Points, in no order, along strands that fork, close into loops and pass close to each other.
Two points are linked if the straight distance between their rows is under 69.5. Some points are linked to none.
Duvi: [ 16   3  11   1  -2  23 -11 -11   6 -27  -5   3  -2  18 -13 -10 -13   9
  -8  20 -19   8  -2  -4  17 -10  24   7  -5 -10  -3  11   3 -12  26  -6
   2   4   2 -10  17 -15  12  -6  14  -8   1  26   7 -19  -3  29   1]
zugi: [  7   5  -4 -17  23   3 -18  17  20   2  10  15 -14   2  -2 -32  21   4
 -17  -4   5  11 -10   6  22  -2   6  10  18  -5 -12 -24  -9 -13 -14  26
  13   7  -8   6   0  -6 -23   5   6   2 -14  23  -5  -3   0   9 -23]
vesub: [ 21  10  12   0  -8  13 -18  -4   2 -18  -6  11  -2  16 -21 -19 -10  11
 -12  21 -14  11  -5  -8  13 -11  21  16  10  -6  -7   8   2 -18  26  -1
  11   4  11  -3   0 -14   7   2   6  -9  -1  32 -11 -20   2  31 -10]
panon: [  0  22  20  -5   2  21  -9 -11   1 -17   0   6  -7   7 -14  -8   0  15
   2   7 -18  14 -14  13  29  17  -2   5 -18  -9  -4  -4  -4  -3  25 -14
 -16   1  11  -8  -6 -14   7   1   3  -2  12  19  10  10   3  16   8]
lomo: [  0  -5  13   8   1   1  16   8  -3   7  -1  -4   9   0  14  24  -9 -21
  32  -2   2   0   9 -12   0  -1  -5  -8 -10  13  15  -5 -20  46  -1   7
   4  -2  -9   1 -23  -6  12  -9  15   0 -16 -11  25   9   6   1   6]
Susa: [ -8   7   5  14  -2  27   2 -10 -11 -18 -12   0  23  -5  -7  31 -22  -9
  22   4 -14 -10 -16  -9 -10  -2 -13 -19 -25   9  14   1   7  21   5 -19
  -4 -15 -14 -14  -1  -9  23 -18  13  -7  24  -5  16  -9  -9  -3  29]
lem: [ 10  18  16  -6  -7  11  -1  -1  10  -8  -4  14  -6  19 -24 -23 -11   5
 -16  22  -9  16  -1   1  15  -7  11  11   9 -12 -12  -4   2 -20  25  -2
  13  10  14   5  -9 -16  -9   3  -4   1   5  28  -8   0   1  33 -22]
soru: [ -3  11   6 -17 -13  -4  34   8  31  -2  -1  11 -12  10 -12  -9  -5  -8
 -15  10   0  32  12  12   2  -1   0   9   0 -16  -4 -13   1  -8  11  -3
   3  21  15   4  -1 -21 -17   3   0  10  -9   7  14  22   9  15 -26]
Fepo: [-14  11   3 -10   6  -5  22   5  22  14   1   6   2   1   1   3  -9 -26
   6   1   9  13  15  -1   3  -7  -3 -16  -8   0   3 -18 -18  27 -15  13
  11  10  -3  13 -17 -28 -12   0   9   6 -24  -7  16  12   7  10 -10]
gerok: [ -3   0  -3  -6  -4  19   4  -2  -1 -31 -10 -17  -1   2   9  13  -3   9
   6 -16  -5   5   6   3 -18   6   2  -1  -4 -12   3  32  14 -21  -2 -38
 -32  -9  -8 -10  35  14  22   0   0   6  -4 -13  18  -7   2 -13  19]
Bafaz: [-25  -8  -9   9  -3  21  -3 -34 -16  -4   4 -11  -8  -4 -12  -9   4   8
  -9  15  10 -27 -10  17   1  -6   5  -7 -17 -23  -2  -9   2 -25   2  -7
 -16  -6 -19  -6  16   3 -27  -7 -10  -4  30   3  -6   3   0  -1   8]
potib: [ -7 -26 -28   1   4  -8   0  -4  11  13  17  -7  -1  -9  14 -10  15   1
 -21  -7  17  -9  19   0  -4 -11   5 -11  18   0   7  -8  -4 -10 -32  32
  15  16  -1  17   6   8 -25  -2  -6  -1 -15 -11 -14  -9 -12 -10  -9]
lurof: [ -5  28  15   9   8   7 -15  -1 -20  10  -4   7   4  -3  -5   2   4   6
  14  -3  -8  -9 -22  -3  12  19 -17  -3 -13  14  -5 -13 -10  15   9  -1
  -9 -20   4   1 -28  -3  14   1  -9   7  18   0  -7  11  -4 -10  19]
siton: [ 28 -26   1   6  -1 -29  -7  23  -4   4   6   3  19   4  22  23   2 -12
  16  -5   5  -7  12 -16 -20 -15   4   9  17  18  13  22   2  20  -4  16
  15   3  -3   7   5  12  26   7  13  -1 -16   1  -9 -16   2  -6  -2]
Gif: [  1   0   6   6   2  27   0 -18   2 -24  -7   0   5  10 -12   3 -19   6
  -5  19 -17  -4  -2   3   7  -4  15  -9 -16  -7   3   6   8  -5  18 -10
  -3  -4  -2 -12  19 -14   8 -14  14  -8  12  15   7 -13  -7  19  12]
zute: [-22 -13  -8  -3  -3  15  -4 -22  -6  -3   8 -10 -26  -3 -10 -18  19  11
 -16   8  10  -5  -4  25  13  -1  11   4  -9 -27  -8 -14  -9 -25   2  -1
 -11   9 -13  -1  20   2 -25   0 -15   1  18   8   0  13   9   3  -4]
botu: [ -9  19  -5   0   1 -20   0   1 -17  33  -4   1   7  -4   1 -18  -3   4
  -3  -9  10 -17 -11  -6  -1  14 -24 -10   9  16  -3 -16 -12  -6  -5   9
  20 -10   6   6 -43  17  -7  13 -30  -3  14 -24 -24  12 -11 -15 -13]
nef: [  3   8  -2   3  -4  -6 -15 -15 -20   0   0 -18  -8  -7  -2  -4  13  23
  -2 -25   5 -10 -18  -9 -17  12 -19  13   3  10 -10  24  22 -28   2 -26
 -24 -21   2  -8   7  21   9   5 -26  -8  14 -12 -11  -9  -6 -20  11]
bub: [  0  -9  -1  -6  -3   6   7  -4  15 -15   0  -5 -12   1  -1   6   5   6
   3  -3 -11  15   6  17   8  10  14   8  -7 -10   3   9   4   4   6 -13
 -17   5   4 -10  21  -2   9  -3   8   2 -12   4  16   6   6   5  10]
kofu: [ 20 -19  -3   6   4   1  -1   6   8 -20  -2  -7  11  -2  15  21  -2  -2
  17   4  -8  -7   5  -6  -5 -11  18  -1  -5   7   9  23   4  20  -2  -5
  -2   0  -4  -6  32   2  18  -7  22  -2 -13   0  17 -17   1  -5  16]
sil: [ -1  28   3 -12   3 -20   7  26   7  30  -1  12   1  -2   4 -14  -7 -11
   0 -10   4   5 -11  -2   2  14 -20  -3   5   9 -14 -30 -19   9 -14   8
  13  -1   4   8 -34  -7 -12  17  -5   7 -12  -7   2  27   2  -5 -25]
kugu: [  3 -13   7  -8 -10 -15  19  15  12   4   3  -2   4   0  20  19   6 -17
  28 -16  -1  17   8   0  -7   5   0  11   1   8  13  -2 -10  30  -5   5
  -2  12   0  -6  -9  -2  20  -5  14   3 -23  -6  23  14   9  -3   1]
Ludun: [ 11  20  24  -8  -3  16  -4  -5   8 -22   0  -1  -2   9  -2   0 -10   5
  10   5 -22  19 -12   5  36   3   2   2 -23  -9   2   0  -7  17  20  -9
  -7   6   6 -16  -1 -17  11  -5  17  -4   4  12  30  13   6  20  18]
lomik: [ 31  -1   2   2   1   0 -32  17   6 -19   2   4  -5   4  -1  -3  11  16
   7   7  -3   4  -3 -12   8  -5  20  24  11   6  -6  19   2  -2   9   2
  -3   5  10  -7  14   1  18   8  17  -8 -20  24 -12 -24   9   4   4]
zosoz: [-18   5  -6   8  10  17  -6 -28 -13 -10  -3 -10   7 -23  -6  28  -7 -14
  15   0   9 -35 -12   6 -13  -1 -20 -19 -27   2  -1   8  17   9  -5 -21
 -27 -18 -16  -6   9   6 -10 -14   5  -4  24 -11   5  -8  -9 -14  32]
tesu: [-14 -18 -14  -2   3  -8  16  -2  21  10  10   2  -2  -8   8   0   7 -10
 -16   1  13   6  26   5  -4 -10  10 -12   8  -7   7 -10  -6   3 -25  21
   5  18   2  13   4 -11 -23  -6   3  11 -21 -10  -1   0  -5   3  -8]
Zev: [ 18  -6  11  -2 -16  -2   7   9  15 -26 -10   0  12  16   7  -1 -25  -1
   6   6 -23  30   7  -6   9  -9  21   8  -2 -11   6  17   4   3   8 -11
   9   6  -1 -15  11 -12  25 -12  14  -4  -9   5  26  -5   8  20   1]
geti: [  1  21   5  -3  16  -3 -15   9  -8  13  -2   5  -9  -5   2  -9  13   9
   6  -4  -3  -4 -12   5  20  18  -8   0  -2   5 -12 -11 -14  13  -2   4
  -4  -9   6   5 -19   4  -1   6  -5   7   1   2  -4  13   1  -5   5]
kirub: [-24   0   3   9   0  21  17 -17 -11  -7 -10  -1  16   0 -13  29 -29 -16
  16  12  -9  -1  -1   1  -5  -2  -3 -20 -22   2  15   0   4  22   8 -10
  -3  -5 -13  -7 -10 -17   1 -14   2  -4   8 -19  17   5   0   6  21]
Teso: [ -5 -12  -6  -3 -19 -38  12  20  -9  26   1  -1   2  -3  13  10  -1  -5
   0 -24   4   4   8  -3 -23   9 -11  15  26  10   6   7  10  -8   0  -6
   8   6  11   3 -11  19  13  11 -17   0  -2 -21  -4  16  -3 -11 -18]
femud: [  3  -6  -3   7 -14 -33   9  12 -20  28   0   1  15   2   2  -2 -10  -5
  -6 -13   3  -5   8 -11 -27   0 -10   7  23  15   7  10   9 -10   1  -4
  22   3   8   5 -18  18   6  13 -23  -1  10 -22 -24  -1 -13  -3 -18]
lozig: [-33   3 -12   9  -2  13  10 -30 -26   1  -6 -12  11 -17 -15  29 -16 -16
  11  -8   2 -19 -10   5 -22   0 -28 -15 -26  -3   5   5  23   5  -6 -20
 -22 -19 -15  -3  -8   3 -10 -12 -10  -3  29 -22   1   4  -3 -16  23]
Bele: [ 32   9  15   3  12   7 -29  10   0 -17   3   5  -4   6  -1  -6   6  14
  10  14 -12  -1  -7 -11  25  -9  12   9  -2   8  -9   9  -9  15  13   9
  -2   0   7  -5   7  -5  19   3  22  -3 -10  25  -4 -19   5   3   7]
vumeg: [  7  24  20  -8  24  26 -28   0   2 -11   4   9 -16   4  -7 -15  16  13
   0   7  -7   1 -17  11  40   9   4   0 -15 -10 -12 -10 -16   3   8   7
  -7  -5  -1   3  -4  -9  -6   3  13  -1   1  29   7   9   3  14   2]
reg: [ -8   3   5  11  15  24  -4 -18  -3  -9  -4   0   1  -2  -5   7  -6   2
  -3  21  -2 -18  -3  10  14  -2  11 -15 -18  -6  -3  -5  -3   5   8   2
  -7  -6  -5  -1   9 -12  -8 -11   8  -3   9  11   2  -6  -4  11  14]
dar: [  2  14   6   6  -9  11  -4  -5 -27  -2 -12  -5  12  -2  -1  20  -5   7
  15 -30  -9  -4 -18 -11 -22  17 -28   3 -15  17   2  10  12  -3   6 -31
 -16 -28  -6  -9 -10  11  39  -3 -13  -1  25  -3   4  -7  -4 -15  18]
tuzo: [ 24   8  17 -14 -10 -21  -2  29   3   5  -3   8   7   8   5  -4  -4  -4
  15   1  -9  14  -4  -3   2   4  -5  19  15   7  -1  -3  -5  10   5   0
  12   9  14  -2 -20  -6  19   8   5   3 -15   9   0   6  12   5 -16]
Tanes: [ 36  24  25 -22  15  -3 -17  27  19  -6   1  19  -1  11  -1 -20   4  -3
   0   2  -4  12  -9  -8  28  -9   1   6   5   2 -11 -10  -7  14  -4  22
  16   2   6   7 -15 -13  -2   7  28   4 -22  25   3  -2  12   5 -16]
sazip: [  4  -2   0  11   5  27 -26 -16 -15 -11   1  -2  -4   0 -14 -11  10  18
 -10  14   7 -21 -18  -3  -4  -4  12   8  -1  -4 -13   6   9 -25  12 -11
  -8 -11  -6  -6  23  -4  -1  -1  -3  -7  18  20 -14 -29 -11   8   6]
gopiv: [ 23  14  16  -3  26   9 -25  12   8 -11   6   7  -7   4   2  -7   9   7
   3   8  -9  -1  -5  -2  33  -6   7  -3  -5   5  -9  -3 -17  20  -1  20
   4  -7  -1   5   0  -4   6   0  26   3 -13  23   1  -9   6   0   3]
kose: [  4  -6   1  14  -6 -16  12   2 -22  18  -3   2  24   4   1  10 -14 -13
  -5  -1  -3  -8   7 -12 -28  -5  -2  -7   7  15  12  10   7   5   2  -4
  19  -7   1   6 -13   5   5   1 -14   2  12 -12 -19 -11 -13   1  -3]
mivod: [-12 -11 -18  -6 -20 -20   9   0  -6  12   3  -9 -19  -5  -3 -14   9  12
 -16 -13   3  14   5   4 -13  15 -10  13  17 -10   0  10  17 -33   5 -11
  -5   6  17  -1   7  28  -6   9 -24  -7   8 -25  -8  18   4 -19 -14]
Fum: [ -2  -2 -16  16  30  17 -27 -11  -3   1   5  -3  -5 -11  14  -5  11   8
  -6   8  11 -31 -13   2  19 -12   2 -23   0  15 -10 -10 -16  12 -17  22
   0 -19 -20  12  11   9 -22  -5  10  -8   8   9 -11 -16  -5  -6   6]
Vite: [-29   4  -4   5 -12   9  20 -17 -25   6 -11  -3   9   0 -13  19 -17  -7
   2 -11  -8   7  -4   5 -20  12 -18  -7 -14   3   7   3  13  -1   4 -21
 -15 -19  -6  -5 -15   3   5  -7 -18   0  26 -20  -1  10   0 -11  15]
gagi: [ 24 -24  -6   1   6 -17 -10  16  18  -8   9   0   6   0  21  19  19  -3
  15  -7   4  -4  12  -6  -7 -12  17   9   9   8   4  16   4  15 -10  19
   3  11   5   0  25   0  18  -2  25   5 -29   4  -1 -15   6 -13   8]
gimop: [ 25  23  10 -19  18  -8 -11  27  26   7   3  20  -4   9  -3 -27   2  -3
 -13  -1   1  12  -8  -3  21  -2  -2   4  12   5 -12 -23  -7   1 -15  24
  17   0  -2  11 -13 -14 -21   9  17   3 -20  24  -2   1   3   8 -26]
Nogel: [ -2  25  -7  -7  11 -16  -7  12   0  29   1   8   4  -2  -1 -28  -5   3
  -7  -5   4  -4 -14  -2  11  18 -20 -13  12  16 -13 -27 -21   1 -15  17
  21 -14   2   9 -34   8 -20  14 -18  -4   1 -13 -15  17  -4  -7 -20]
mar: [-19   5   0 -18   4   2  24   0  28   0   8  10 -19   0  -6  -9  11  -8
 -15   3   8  22  13  19  11   1   4   4  -5 -21  -5 -19  -6  -5  -6  10
  -5  18   5   3   0 -17 -27  -1   2  11 -12   5  12  19   5  13 -19]
mal: [-22   8  -3   9 -10  -4  14 -17 -24  18  -4  -2   7  -1 -14   1  -9   2
  -5  -4  -1  -2  -9   1 -14  13 -18  -6  -9   2   2  -5   9  -8   5  -9
  -1 -16   4  -4 -25   6  -5  -3 -28   0  31 -21 -16  12  -6 -12   8]
misuv: [ -6   0   2   7  -7   5  11  -2 -25  -7 -15  -9  16   3  13  29  -9  -8
  21 -30 -11  -3  -3 -12 -31   8 -19  -5 -10  14  13  18  10   4  -1 -28
 -16 -19 -14  -8  -4  19  33  -3  -7  -3  11  -9  15  -7  -6 -15  15]
gitu: [ -5 -16 -21  -8 -17 -19   7   8   9  11  11  -1 -14  -5  -7 -22  17  12
 -20  -4  10  10  10   6  -9   3  -4  15  28 -12  -6  -8  11 -37  -2   9
   9  25  19   4   5  19 -14   9 -16  -2  -8 -13 -14  12  -1 -10 -26]
Nisam: [ -8  -3  -7 -12 -12 -36  21  25  11  25   4   5  -1  -7  10   1   5  -8
  -4 -17  10   7   7   3 -18   8 -13  11  21   3  -3 -15  -3  -5  -9   7
   6  22  14   4 -18   2  -2  10  -8  12 -17 -21   0  24  -2 -11 -24]
nof: [-19  -2  -4 -16   6   8   7  -4  13   0  10   3 -27  -4  -5 -18  24   4
 -15  -2   9  15  -1  24  16   8   5   9  -3 -26 -11 -21  -9 -16  -5   8
  -8  16   1   2   6  -4 -26   0  -6   8   0  10   7  20   7   7 -18]
noze: [-15   0  -8   8  -1   4   2 -16  -9  12   3   0   0   3  -9 -22   2  10
 -17  14   6  -8   2   6   7   1   2 -10   0 -11  -5 -16  -5 -18  -1   8
  10  -2   0   6 -13   6 -24   1 -21  -1  16  -5 -19   2  -6   5  -9]
lafu: [ 13   7  21  -4 -10   5   9  -1  11 -20  -3  -3   6  12   8   6 -18  -8
  11   6 -19  22   0  -4  24  -6  11   3 -15  -6   5   5  -5  25  11  -5
   6   7   1 -14  -2 -20  14 -11  17  -3  -4   5  32   7   6  17  11]
vut: [ 22  -6  10   3 -16  -5  -6  14  -4 -21 -14   5  18  14   6  -1 -20   6
  13   4 -18  20   2 -15  -5  -7  14   8   3   0   8  25   5  -3  10 -12
   7  -5   0 -14   7   0  37  -2  10  -7  -7   6   8 -22   5   7   4]
vem: [-20   7  10   7   3  18  17 -10  -3   0  -4  -3  11   5  -6  25 -27 -24
  27  12  -2   3   6  -7   8  -3  -4 -18 -22   4  13 -10 -10  36   5   0
   3   2 -14   1 -23 -25   1 -11   4  -2  -5 -19  27  15   6  12  13]
basum: [ 15   6  12  15  -1  13  -7  -2 -15 -13  -7   2  21   2   0  17 -12   2
  18   3 -14 -12 -14 -15  -8  -4  -5  -7 -15  18   7   9   3  15  11 -13
   0 -17  -5  -9   4  -1  30  -8  11  -3  18   5   4 -23  -9  -9  22]
Pumez: [  5 -15 -26   0  18 -17 -11  11  15  15  14   2   2  -8  18 -11  12  -2
 -16 -15  14  -9   8  -5   3  -8  -2 -15  23  23   6 -10 -12  10 -35  38
  16   6  -6  15  -1   5 -20  -1   4   0 -17  -8 -17 -11 -10 -12 -11]
tosi: [-21  -5  -4   4 -18   8  24 -15  -3  -4  -5   0  -9  10 -24 -16 -12  -4
 -28  21  -1  21  15  13  -6   7   4  -3  -2 -21   4  -6   7 -26  16 -11
  -1  -1   4  -3   5  -4 -23  -6 -16   1  25  -5  -4  13   5  13 -13]
naki: [ -3  -1   2  10   9  -4   6   3 -15  15  -3   0   9  -6  12  22  -4 -14
  14  -1   4 -13   3  -7  -5  -1  -3 -14  -4  16  10  -3 -14  33  -4   6
   5  -8  -6   9 -20   0   6  -3   1   4  -4 -10   3   2   0  -5  10]
zanim: [-15  11   1  -2 -20  -4  36  -1  12   4 -10   5 -10   9 -22 -13 -20 -14
 -24  21   1  30  18  10  -6   9  -4  -3  -2 -13  -2 -12   1 -15  16 -13
   7  10  13   3  -6 -15 -24   2 -18   4  15  -5   2  24   9  15 -20]
tam: [ -4  -5   3  -6  -3 -10  29   0  30   1   3   3   7   5  -1   6 -11 -22
  -7   9   5  14  27  -1  -5 -16  13 -13  -2  -6   8  -6  -9  18  -9  11
  15  22   0  11   0 -26 -12  -7   9   9 -25  -3   8   3   2  17 -10]
pog: [-12 -14 -21   7  24  15 -15 -17   4  -1   6 -14 -16 -25  18   7  18   3
   1  -2  23 -33  -1  11  10 -11   1 -16  -9   1  -5  -3  -8  10 -26  12
 -18  -6 -20  11  21   9 -26  -8   9   0  -3  -2   6  -8   1  -8  16]
kuz: [ 29   5  21  -3 -19 -23 -11  28 -14   3  -7  11  14  10   5  -3 -13  -1
  24  -1  -8  14  -7 -14  -6   6  -7  23  18  17   3   6  -5   6  13  -3
  10   0  11  -7 -25   5  35  11   3  -6  -4  10  -7  -7   7   3 -12]
ran: [ -6  -4  -2   1  -6   2   9   1 -13 -14 -13 -12   8   1  17  22  -3  -2
  15 -25  -8   1   4  -5 -27   5  -6  -2  -3   3  11  30  13  -5  -2 -31
 -20 -12 -12  -4  19  19  29   2  -7   1  -1 -14  17  -4   1 -15  15]
dip: [ -5  -4  -3   4  14  26  -5 -23   0 -23  -2 -11   0 -16   0  18  -2  -5
   9  10  10 -33  -2   8  -9  -4   0 -15 -15  -3   1  13  12   2  -2 -24
 -29 -10 -14 -11  34   7 -11 -11  14  -3  13   3   8 -14 -11  -4  27]
lakuv: [-14  16  -3 -15   5 -18  21  19  24  26  -1  14   0  -2   4  -8  -6 -26
   2 -12  13  17   6  -1  -6   0 -14 -10   0   7  -2 -28 -18  18 -24  14
   6   8  -1  12 -20 -25 -20  10   6   8 -24 -11  12  19   2   1 -24]
tuva: [ -8   5  -8   2  11  -1  -9  -5  -7  14   2  -2  -8  -6   5 -12  13  14
  -7   1   5 -12  -2   6  13   9  -2  -5   0   1  -9  -8  -7   0  -7  10
   3  -5   1   5 -11  11 -15   4 -13   2   4  -4 -11   5  -3  -3   2]
kanan: [  5  -9  -2  10  15  19  -1 -11   5 -25  -6  -8   7 -13   6  25  -8  -7
  14  12   1 -26  -2  -1  -3 -12   8 -19 -15   2   9  16   4  23   0 -16
 -12  -3 -10  -9  33   2   3 -12  25  -6   2   0  17 -19 -11  -4  27]
vezut: [-18 -16 -19  -6 -15 -15  12 -20  -4  11   9 -24 -22 -11   3  -4  19  11
 -11 -17   6  -2  11   3 -13   9 -13   7   5 -13   6  11  17 -26  -7  -5
 -14   2   3  -2  19  29 -18   7 -22  -7   7 -25  -4  20   3 -26   0]
bod: [  2  18   8   9  -1  10 -17 -12 -22   3  -5  -2   5  -7  -7  10   6  14
  12 -16  -4 -13 -25  -3  -3  19 -24   3 -17  18  -8   1   7   4  11 -20
 -20 -22   3  -7 -10   4  23  -2 -12   3  25   1  -4   0  -5 -15  26]
Vikup: [ -7 -17  -9  -7 -11 -30   4  11   4  16   5 -10 -15  -9  19  17  20   1
   6 -35   5   6   7   2 -19  16  -6  15  18   2   2  15  17  -7  -6  -6
 -10   6  11  -2  12  18  13   9 -10   3 -14 -18   7  19   3 -22   1]
kego: [-16 -23 -13   0 -11  -3  25  -5   0  -1  -1  -7   2  -4   2  16  -5  -9
 -11  -6  -6  10  21   6 -21  -1   9  -6   4 -10  13  19  14   0  -7 -10
  -8   0   0   3  24   8  -5  -3  -2   2  -4 -19   4   5   5  -3   6]
rine: [  3  -1   3  14   4   1   4  -6 -20   7  -4   2  21  -1   0  15 -10  -6
   3   6  -6 -15  -3  -9 -14  -5   1 -11  -7  14   8   6   3  13   5  -4
   8 -14  -1   3  -8  -1   9  -6  -4   1  13  -3 -11 -16  -9  -3  12]
Giros: [  3 -17  -3 -13 -11 -26   2  19  17   4   2  -2  -6   0  22  20  20  -5
  23 -32  -1  17   3   8 -13  14   1  20  13   4   5   8   5   3  -2  -3
 -12  10  11  -5   7   9  29   3  11   5 -25  -6  17  14  10 -15   4]
vom: [-11  12  -2  11 -10  -9   9 -13 -23  27   0  -3  17   1 -14 -13  -8   6
 -10  -1   3 -11 -11  -6 -15   9 -19  -6  -2   7  -1 -10   6 -16   3   0
  20 -13  11   2 -37  11  -3   3 -34  -1  31 -22 -32   5 -12 -10  -5]
nuki: [ 14 -10 -10  16  29  12 -22   1   0  -2   5   4  -1  -4  11   0   5   6
 -11  17   6 -24   2  -9  13 -20  16 -15   6  11  -4   0 -10  11 -11  22
  12  -7 -11  16  13   1  -8  -2  15   2  -4  16 -15 -30  -6   1   1]
vepu: [  5  -6  -8 -10  15   7 -25  11  11  -4   9   5 -19  -1  -5 -24  30  14
 -12   0   6   5  -7   4  16  -3  17  20  16 -13 -16 -10  -3 -15  -1  15
   4  15  -2   4   8   0  -7   8   2   1 -13  22  -8  -7   4   9 -11]
Nemu: [ 32 -13  16   8 -16 -24  -6  27 -16   2  -4   8  23  14  15   9 -15  -9
  26  -2  -1   6   5 -21 -19  -3  -6  18  15  23  13  20   0  14   8   6
  14  -7  -2  -6 -18  16  40  10   8  -7  -2   6 -10 -15   1   2  -9]
Kasap: [ 24  -4  -1   1 -13  -9 -17  17  -3 -21  -8   6   8   9   3   4  -3  14
  10  -3  -7  15   2 -13 -10  -1  16  20  12   3   2  33   8 -13   7 -13
  -3  -6   5 -10  15   8  31   8   7 -11 -17   9  -4 -24   8   0   4]
bav: [ -9 -11 -11   4  -7   8  -3 -18  -9   8   6   0  -2   6 -18 -34   5  10
 -27  23   9  -9   4   2   2 -15   9  -6  11 -15  -4 -17  -7 -36   3  13
  24   8  -4   9  -1   8 -24   6 -25  -5  17   3 -24 -10  -6   9 -19]
Vugu: [-14 -19 -16   1   8   6  -2 -18   4   1   7 -19 -17 -19  12   9  20   6
  -4  -7  18 -22   7  11   0  -3   4  -3  -7  -8  -3   2   5  -1 -18   1
 -21   3 -11   4  25  11 -21  -3   0   4  -6  -8   2   3   2  -9  15]
retem: [ 29   8  20 -25  -2 -17  -1  29  27 -11   1  13   4  11  10  -9   7  -5
  10  -1  -5  22  -4   0  10 -11   3  20  11  -4  -3  -6   0   7  -2  15
   9  21  17  -3  -7 -18   8   1  23   6 -30  16   7   2  13   5 -18]
zub: [ -9  22  19  -4 -13  -1  23   3   8   6  -7   6   7  11 -11   1 -23 -17
   6  10 -10  17   5  -1   2   6  -3  -3  -8  -2   1 -14 -10  14  15 -11
  10   5   7  -1 -25 -21   0   5  -8   2   3  -2  12  20   7  12  -5]
bodif: [-11  19  12   8  21  36 -28 -16  -7 -16   2   3  -9  -3  -7  -6   6  11
   3  16   3 -21 -19  19  32   0   6 -13 -24 -10 -10 -16 -12  -7   7   7
 -16 -11 -13   0   8 -14 -10  -8   5  -4  19  27   1   4  -2  14  13]
kuvak: [-24 -18 -18  -4  -2  -6   8 -22   1   9   8 -21 -27 -20   8   3  20   8
  -3 -17  16 -12   8  13  -1   6  -8   3  -6 -13   0   2   8  -8 -17   4
 -22   4  -4   1  14  18 -22   1 -11   2  -3 -19   4  19   6 -18  12]
sot: [ 19  -8   3   4  -7 -11   3  10  15   3  -3   7   8  12 -10 -10 -13  -5
 -16  20  -2   3  21  -9  -1 -17  17   2  19   0   0   5   2  -7   3   8
  26  14   9   7   3 -13  -5   2   2   7 -15  13 -20 -15  -1  23 -20]
peku: [-26  -9  -7   9 -10  21  13 -26 -14 -10  -3  -6  -4   5 -21  -8 -10   2
 -24  18  -2   2   3  13 -10   0   4  -7 -13 -23   3  -1  13 -27  10 -12
 -14 -10  -9  -7  17  -2 -19 -10  -8  -2  34  -2  -7   2   1   6   2]
doro: [ 25 -12  -9  19  22   3 -21   4  -8  -5   5   2   6  -4   8  11   2   3
  -2  15   9 -32   2 -20  -3 -22  15  -8   8  13  -3  18   3   8  -5  10
   9  -4  -5  10  20  10  -2   3  12   0  -2  11 -22 -42 -12  -7   4]
gaf: [ 16  -9 -11   0  10   1 -34  13   7  -8   9   1 -16  -2  -1 -10  28  18
  -4  -2   8  -1  -4  -5   6  -1  20  26  21  -3 -14   6   4 -12   1   8
  -3  12   6  -1  16   5   3  10   8  -2 -19  22 -14 -15   7   1  -1]
nuv: [-19 -12 -20 -13  -6 -33  16   7  11  26  11  -5 -11 -15  15  -3  18  -2
 -11 -26  15   0  10   4  -9   6 -15  -1  18  -2   1 -10   1 -13 -22  21
   4  21  12   4  -9  12 -13   5 -12   4 -15 -30  -4  19  -6 -26 -14]
fuga: [ -5 -21 -16  -1 -20  -2   7  -3   5   6  10  -1 -10   1 -16 -27   9   3
 -29  16  10  10  16   4  -7 -11  10   9  24 -20  -1  -8   5 -37   1   8
  17  21   8   7  12  11 -22   6 -19  -1   2  -4 -15   2  -2   4 -24]

A tip is a point with one link. Name the tips that can be reached along the links from each point below, in the order of the rows.
kuvak -> gerok, doro
gaf -> lem, Pumez
lomo -> nuv

A fork is a point with three links, a tip a point with one. Leave the first point through the second and follow the links. Name the first fork or tip that comes.
noze; tuva -> gerok
Nogel; botu -> Tanes
geti; tuva -> doro
rine; basum -> lomo
kanan; dip -> Pumez

A piece is all that can be reached along the links. How many separate loops has the piece of each point below (a circle has one, a figure eight two, a Y none), and how many tips (points with one link)?
tuzo -> loops 2, tips 2
Fum -> loops 0, tips 2
mar -> loops 1, tips 0
femud -> loops 2, tips 1

Name the points in between on the shortest way along the links from the first point to the second, in order.
fuga; dar -> bav noze tuva geti lurof bod
gopiv; lem -> vumeg bodif reg Gif Duvi vesub
zosoz; Tanes -> dip kanan kofu gagi siton Nemu kuz tuzo retem
Teso; Susa -> femud kose rine basum
lomo; Nisam -> kugu Giros Vikup Teso
